Points on a hilly landscape, in no order, each with its height.
A ball rolls from a point to the lowest of its 4 nearest points, and stops where none of them is lower. Distance is the straight distance between rows; heights are no part of it.
Z_533: [153 103 122  96 128 119 121 153 122 161 122 102 167 131 162 135]  h=2.37
Z_125: [178 101 121 116 110 129 197 134 145 163 100 149 148 101 150 151]  h=2.19
Z_566: [123 136 137 184 114 186 223  99 171 106  89 188  88  90  98 162]  h=0.86
Z_623: [158 119 114 106 116 105 113 132 125 153 140 125 129 133 136 120]  h=1.88
Z_289: [171 118 112 130 114 137 193 120 156 134 114 170 111 102 124 155]  h=2.11
Z_695: [135 142 119 125 110  88  90 105 128 123 169 132  93 134 104  90]  h=1.73
Z_393: [144 143 116 149 119 156 182 110 161 109 107 183  90 117  85 160]  h=1.75
Z_2: [129 125 136 121 113  87  71 119 108 158 180  88 146 139 155  97]  h=2.27
Z_590: [131 144 117 131 107  78  73 104 116 139 187 118 104 133 124  94]  h=1.42
Z_371: [ 79 115 167 134 157 112  66 140  64 136 158  59 184 140 190 102]  h=2.29
Z_775: [130 153 114 135 119 103  95 103 130 104 166 145  82 136  93 103]  h=1.85
Z_689: [ 86 106 157 117 172 140  97 168  72 133 109  66 193 141 184 116]  h=2.24
Z_665: [ 80 161 134 166 135 184 160 116 164  69  91 164  89 136  65 159]  h=2.90
Z_610: [102 148 141 178 121 195 197 105 173  84  84 182  89 116  86 170]  h=1.03
Z_583: [ 90 173 120 157 127 145 107 101 146  76 142 151  73 143  66 115]  h=1.96
Z_89: [140 144 107 125 119 100  96 111 135 112 161 145  84 130  96 102]  h=1.77
Z_556: [100 159 119 148 130 151 127 113 158  73 116 159  78 141  73 139]  h=2.00
Z_783: [142 139 106 124 116 113 114 108 140 110 145 152  86 130  88 115]  h=1.78
Z_893: [ 96 110 156 113 160 123  87 160  81 143 128  66 191 142 176 113]  h=3.91
Z_782: [173 122 107 109 120 122 157 131 143 142 116 158 123 117 124 142]  h=2.03
Z_115: [106 103 156 114 157 158 164 179  98 145  68  97 205 131 187 147]  h=1.01
Z_79: [103 105 158 110 160 146 113 171  87 147  94  79 201 138 186 132]  h=1.32
Z_747: [ 99 100 159 116 171 161 144 177  85 136  68  86 208 138 180 139]  h=0.90
Z_373: [105 114 158 124 140 100  60 133  80 162 166  62 173 136 183 100]  h=2.28
Z_613: [133 102 135  98 144 128 129 159 110 161 104  97 190 136 177 133]  h=1.76
Z_37: [135 100 138 105 145 141 149 166 110 157  87  94 199 128 185 145]  h=1.47
Z_516: [149 127 124 155 112 163 220 103 165 123  98 184  98  85 107 158]  h=1.41
Z_421: [ 97 117 159 127 151 104  69 141  78 151 160  60 179 144 183 101]  h=0.92
Z_652: [122 106 143 106 144 118  82 147  92 154 143  75 174 145 174 109]  h=6.40
Z_317: [124 145 130 171 115 178 206 105 171  95  91 185  88 100  89 164]  h=1.02
Z_701: [148 129 109 118 114  97 104 119 130 136 159 133 103 130 111 111]  h=1.66
Z_384: [122 161 112 138 127 143 133 113 151  91 125 165  73 130  78 134]  h=1.95
Z_149: [ 73 117 174 147 153 110  62 135  57 142 173  52 183 137 192 100]  h=2.39
Z_442: [144 129 120 118 112  87  85 120 116 144 171 113 123 127 133 102]  h=0.11
Z_984: [111 161 116 149 117 107  94  99 131  97 169 147  72 135  89 104]  h=1.93
Z_214: [113 117 150 128 128  88  68 125  91 156 183  71 163 139 171  94]  h=2.83
Z_458: [170 118 115 141 108 140 210 111 158 141 111 172 112  86 124 153]  h=1.94
Z_498: [158 101 122  98 128 118 140 154 124 165 116 112 164 126 158 144]  h=1.80
Z_828: [104 156 131 169 129 185 180 111 170  83  86 180  82 121  75 166]  h=1.04
Z_838: [150 125 112 112 117  99 100 124 126 143 153 117 129 137 124 112]  h=1.37
Z_499: [172 109 114 114 114 122 171 137 141 157 114 144 140 110 141 149]  h=2.14
Z_145: [156 107 116  98 122 111 119 143 126 155 127 116 148 129 148 125]  h=2.65
Z_909: [148 134 109 121 119 124 136 115 143 117 132 153  93 127  93 133]  h=1.82
Z_158: [ 68 173 129 167 124 143  99 105 148  59 143 148  67 150  67 111]  h=2.04
Z_6: [166 128 103 113 118 110 132 130 149 138 134 142 114 123 114 129]  h=1.84
Z_614: [119 154 109 137 122 134 123 110 152  86 133 157  69 134  75 120]  h=1.89
Z_419: [151 129 105 114 116 107 112 122 133 130 147 139 101 127 108 119]  h=1.72
Z_454: [ 70 169 130 157 133 158 115 115 156  58 118 151  78 152  69 133]  h=2.09
Z_843: [129 107 138  99 140 115 102 155 106 158 126  85 176 137 172 119]  h=4.73
Z_786: [167 124 109 115 118 123 150 125 152 133 123 154 115 121 112 139]  h=2.01
Z_327: [155  96 133  99 124 135 161 157 120 170  94 118 180 123 174 152]  h=1.58
Z_889: [127 155 113 134 124 113 109 106 152  98 149 153  75 135  75 113]  h=1.83
Z_238: [146 131 116 146 116 150 197 107 163 117 102 186  96 102  99 158]  h=1.87
Z_408: [135  96 149 109 142 140 176 161 119 160  82 105 198 118 180 155]  h=1.55
Z_194: [142 115 123  99 130 105  93 140 112 162 151 100 155 134 156 111]  h=5.00
Z_453: [110 160 120 153 132 167 151 111 162  81 110 172  77 135  70 145]  h=2.50
Z_363: [128 116 135 113 124  95  73 132  97 159 162  88 151 139 160  96]  h=3.95

For each start below, name the point where the ball stops.
Z_556 | Z_442
Z_384 | Z_442
Z_454 | Z_442
Z_613 | Z_747
Z_393 | Z_566
Z_238 | Z_566
Z_419 | Z_442
